Each row is a point on a tangle of strands that fork and nearly touch. The rows are in no order.
In the rows, zero is written as 128.
Two points are linked if the straight distance between their rows is under 83.7. Some points are linked to none.
Z511: [122 221 135 108 158 128 152  96 109 169  81  75  79 116 137  85  94 128
 128 110]
Z181: [151 124 156 125 202  93  56 124 115  84 104 110 132 130  92 102  82 166
 122 110]
Z719: [122 148 145 135 175 109  86  98 161 102  99 117 107 137 126  96  86 167
 111 114]
Z589: [133 134  61 136 122 165 164 115 154 117 150  96  98  67 112 122 127 151
 141 131]
Z811: [132  97  92 171  98 151 121 207 139 112 172 123 158 118 125 183 177 114
 156 174]
Z926: [112 131 136  82 133 134 110 123 154 147 116 104 155 146 129 136 160 160
 125 150]
Z251: [175  71  99 132 107 127 103 178 113 104 146 186 132  75 117 152 143 107
 172 126]
Z714: [129 111 112 103  86 160 203 130  93 170 149 124 152 111 130 135 133  81
 128 136]
Z642: [125 119 149 108 146  98  75 125 156 123  90 140 165 171 130 141 131 110
 135 137]
Z908: [137 107 129 111 123  99  65 133 153 101 108 169 151 151 131 132 147 120
 149 145]
Z24: [148 171 123 119 162  97 142 129 113 124  55  92 128 102 108  96  91 115
 113  66]
Z104: [113 121 128  85 115 125  87 131 159 127 121 128 165 163 131 140 180 149
 139 176]
Z82: [120 149 162 105 150  86  89 124 154 126  59 117 158 183 132 139 138 128
 109 121]
Z248: [125 104 129 139  96 114 138 114 156 134 124 164 130 135 149 121 119 106
 115 111]
Z948: [116 131 145 102  85 137 213  92 103 171 143 133 118 143 158 134 145  99
  91 119]
Z637: [135 151 167 104 177 102  79 123 124  77  98  91 156 167  97  95 106 190
  89 136]
Z723: [139 171  93 100 127 130 175  93 136 142  91 101 103  89 128  89  92 120
 120 103]
Z981: [112  99 132 156 143 135 106 115 173 141 158 156 125 135 142 143  96 124
 135 147]
Z405: [116 133 119 131 181 139  86 111 149 109 140  84 124 113  98 111 114 185
 137 148]
Z406: [116  90 171 169  93 118 122 134 112 133 146 176 155 181 152 149 112  63
 125 124]
Z600: [115  96  90 163 148 155  99 162 160 107 158  92 144 100 118 171 156 143
 147 159]
Z949: [111 172 141  97 171 131 120 107 125 149 106  74 124 123 121  98 109 170
 122 127]
Z633: [109 156 142  99 103 135 203  75 134 175 128 123  91 138 167 129 128 125
  95 116]
Z18: [114 122 115 149 106 190 212 120  99 167 199 119 104 110 136 137 103 103
 126 154]
Z919: [132  99 102 185  68 195 207 179 111 114 208 130 120 120 120 149 121 105
 125 156]
Z230: [131 116  65 139 123 155 141 135 152  95 139  78 124  65 100 133 154 168
 132 127]
Z753: [109 129 157 166 163  82 103 113 147 151  88 129 131 170 133 162  96  75
 118  93]
Z824: [144  94 103 119  98 139 161 147 112 151 140 144 158  97 119 127 121  83
 145 124]
Z839: [135  95 142 179  52 195 183 183  98 107 201 154 141 160 125 133 131 113
 124 157]
Z680: [139 130 127  99 141 105 106 126 139 120  86 116 152 123 121 107 123 146
 120 101]
Z303: [142 116 128 137 196 116  69 128 113  82 135  94 125 104  76 101 102 185
 135 129]
Z814: [ 92 142 173 150 129 122 190  92  88 187 126 128 106 158 153 149 116  67
  94 100]
Z491: [130 141  83 135 145 142 135 103 156 109 139 110  91  75 110  95 106 160
 142 116]
Z93: [111 155 140 128 146 100 134 106 153 154  83 115 122 142 143 121  98 115
 106  92]
Z777: [ 98 103 169 166 106 168 173 110 104 156 188 156 118 156 153 128  90  98
 113 133]
Z883: [112 107 157 117 127 116 107 125 138 163 123 141 162 160 144 151 130  96
 134 142]
Z70: [ 97 110 159 123 126 156 161 110 122 182 184 133 125 150 158 158 136 123
 122 160]
Z827: [120 111 131 128  51 132 161 118 133 134 141 171 144 151 153 122 147 103
 113 129]
Z28: [153  87 117 124 172 120  62 145 123  81 132 121 137  94  86 127 136 166
 149 128]
Z192: [121 175 162 103 180 122  99 115 120 111 107  75 135 152 106  86  98 199
  99 141]
Z463: [160 157 145 126 167  95 103 128 102  61 107 110 114 119  93  67  92 207
  85 100]
Z341: [115 161  92 117 112 169 210  85 111 173 156 107  77  99 139 118  98  99
 135 144]
Z676: [107 107 170 145 110 103 119 126 112 157 115 155 160 185 153 162 132  60
 122 124]
Z309: [156 131  99  96  84  81 100 140 126  92  80 180 136 119 137 103 175 120
 146  97]
Z435: [103 145 132 100 142 161 183 105 107 202 177  98 104 106 149 147 146 132
 130 150]
Z661: [139 132 117 130  82  63  92 135 130 104  86 192 134 154 148 126 167  84
 143 102]
Z830: [139  97 148 165  75 101  97 150 103 106 151 212 147 178 151 140 124  67
 149 131]
Z651: [119 110 118 134  76 136 109 170 121 134 170 165 176 153 138 150 170 101
 164 177]
Z224: [115 121 140 134 166 120  87  97 177 125 123 134 114 136 135 121  95 145
 128 132]
Z644: [106 139 119 107 140 157 161 107 130 182 146  93 119 103 138 125 119 128
 142 139]
Z970: [ 97 173 160 112 143 128 189  74 112 195 140 123  70 144 173 133 126 111
 101 119]
Z407: [164  86 105 118 107 114 116 160 109 125 127 170 154  90 122 130 132  84
 161 110]
Z749: [145  85  98 176  72 164 166 178 134 111 190 160 135 104 123 144 130 110
 139 150]
Z193: [122 215 144  96 161 141 136 103 106 148 110  54 100 118 125  79 112 194
 120 134]
Z467: [167 122 120  92 132 101  88 139 113  70  91 134 135 105  94  89 151 182
 120  96]
Z68: [142 101 100 144  84 117  81 166 149  88 166 205 133 140 138 146 169 125
 168 170]
Z393: [117 105 112 138  65 163 170 132 144 140 172 144 138 129 143 137 150 126
 116 152]
Z901: [118 114 145 105  64 158 213 114  72 159 149 139 145 143 149 135 145  77
 103 128]
Z591: [118 136 117 123 112 129 196  95 115 167 122 126 116 112 141 117  94  80
 115 105]
Z421: [ 91 121 151 116 149 148 127 106 157 168 160 126 125 154 149 159 140 143
 122 168]
Z306: [123 173  86  93 126 154 195  84 121 167 121  89  85  87 126 101 100 120
 136 132]
Z582: [147 152 129 147 130  64 112 148 138 116  32 133 141 151 112 139 150 100
 110  65]
Z37: [ 96 141 106 146 161 159 113 109 163 141 155  87 108 107 123 131 123 172
 143 153]
Z873: [121 194 164 117 191 101 106 126 111 139  62  71 141 150 119 110  95 149
 101 101]
Z522: [143 108  83 113 114 140 127 144 149 110 128 106 146  87 107 124 159 158
 140 129]
Z693: [151 160 151 152 176  71  87 142 132  77  40 124 127 151 107 125 111 146
  94  65]
Z528: [147 146  93 107 142 126 140 107 140 107  99 111 103  79 107  77  99 156
 125  95]
Z237: [126 147 154 145 191  82  85 118 140 133  66 108 134 154 121 141  86 105
 123  92]
Z515: [166 124 102  84 105  99  96 149 115  85  87 151 145 101 111  95 173 154
 142 108]
Z17: [121 106 105 136  60 153 145 162 137 133 172 147 155 133 136 149 178 123
 145 166]
Z54: [142 178 138 136 170 111 101 105 133  84  95 103 101 126 117  66  80 195
 104 100]
Z31: [136  95  95 146 139 141  76 157 157  73 146 113 137 107 105 159 173 165
 149 158]
Z641: [177 118 151 105 147  67  56 143 105  55  60 166 109 130 109 121 146 152
 124  84]
Z516: [115 122 120 102  94 122  85 147 140 128 141 156 174 167 140 145 182 113
 162 181]
Z419: [115 152 126 131 112 184 227  85  71 171 185 122  71 121 146 117  93  82
 127 150]
Z707: [161 106 138 106 138  88  51 135 134  70  85 174 130 133 117 122 149 142
 139 119]
Z989: [114 123 118  95 120 149 145 121 144 162 131 100 147 114 130 134 149 144
 129 140]
Z664: [101 159 111 127 156 159 135  99 138 170 154  76  89  94 127 111 116 152
 159 153]
Z782: [166  85 123 112 148 105  59 149 123  77 114 163 130 100 103 134 145 150
 158 124]
Z632: [100 106 110 152 142 166 130 150 150 145 175  92 139 108 125 174 147 139
 144 168]
Z682: [142 153 167  98 161  86  67 133 131  83  60 112 164 176 112 116 130 153
  98 123]
Z826: [122 206 135 130 166 110 154 114 114 155  58  77 104 120 127 101  91 116
 117  83]
Z2: [120 219 138 102 148 149 147  84 115 174 108  73  64 114 145  85 114 161
 144 136]
Z249: [163 131 141 125 157  70  90 137 130  78  53 146 119 125 116 119 123 137
 107  67]
Z105: [ 88 121 189 158 117 161 186  98  79 166 165 146 108 167 166 137 108  79
  94 113]
Z579: [157  82  90 165  99 137 103 203 127 102 175 171 143 103 117 168 160 108
 174 157]
Z314: [149  79  93 170 107 151 138 154 157 110 177 171 117  88 125 138 120 119
 143 133]
Z920: [106 113 113 156 117 177 172 138 134 165 191 107 126 108 133 157 125 120
 137 161]
Z350: [164  90  78 114 123 133 105 159 121  88 125 132 133  64  97 122 165 149
 156 121]
Z733: [143  89 108 142 106 122 119 127 155 111 138 178 124 105 137 121 122 119
 133 117]
Z870: [133 134 155 119 201 100  64 117 124 124  93 102 147 136 107 118  80 131
 138 111]
Z927: [149 165 129 134 159  78 133 149 117 118  33 101 139 124 101 130 119 105
 102  55]
Z634: [102 129 156 107 143 163 192 107  95 197 204 125 104 137 167 160 154 124
 113 151]
Z26: [173 128 144 103 153  87  83 145  92  56  92 125 138 123  89  88 122 195
  97 102]
Z338: [ 97 174 157 133 142 103 182  91 121 190  94 108  95 155 156 147 123  98
  96  96]
Z770: [104 100 150 173 130 158 139 121 139 161 187 154 125 144 147 143  85 103
 133 149]
Z474: [105 107 149 159  93 202 202 139 106 151 219 125 113 150 146 167 148 130
 106 164]
Z468: [118  97 172 160  75 206 192 152  86 135 204 144 132 164 141 137 129 116
 109 156]
Z695: [131 142 132 136 100  67 116 132 150 119  61 155 142 166 139 136 155  97
 111  84]
Z980: [138 105 122 141  84  99  76 149 128  91 155 221 135 157 150 140 148  98
 170 146]
Z903: [107  95 129 133 138 154 105 154 149 150 167 117 162 141 124 178 151 124
 149 186]
Z389: [140 100  88 144 100 129  76 169 163  76 152 161 136 120 123 159 185 150
 164 164]

Follow the links from the first point to the second, and from the first to the third. Name the last point that the two ways share.
Z693 / Z306 / Z467 => Z642
Z2 / Z405 / Z980 => Z642
Z421 / Z733 / Z693 => Z644
Z839 / Z634 / Z303 => Z644
Z82 / Z651 / Z237 => Z303
Z248 / Z237 / Z830 => Z303

A fork is a point with three links, a tip a point with one. Leave the first point through the second and follow the links. Name the first fork or tip that comes.
Z589 / Z491 => Z632
Z600 / Z31 => Z642
Z719 / Z224 => Z811
Z419 / Z341 => Z350
Z651 / Z17 => Z474
Z474 / Z468 => Z644

A fork is a point with three links. Follow the links from the first point to the second and name the forks in between, in order.
Z393 / Z753 => Z644 > Z303
Z600 / Z522 => Z632
Z17 / Z826 => Z644 > Z303 > Z707 > Z642
Z18 / Z516 => Z632 > Z642 > Z707 > Z303 > Z644
Z927 / Z435 => Z642 > Z707 > Z303 > Z644
Z661 / Z676 => Z642
Z237 / Z18 => Z303 > Z707 > Z642 > Z632
Z839 / Z641 => Z644 > Z303 > Z707
Z181 / Z24 => Z303 > Z707 > Z642
Z193 / Z237 => Z642 > Z707 > Z303
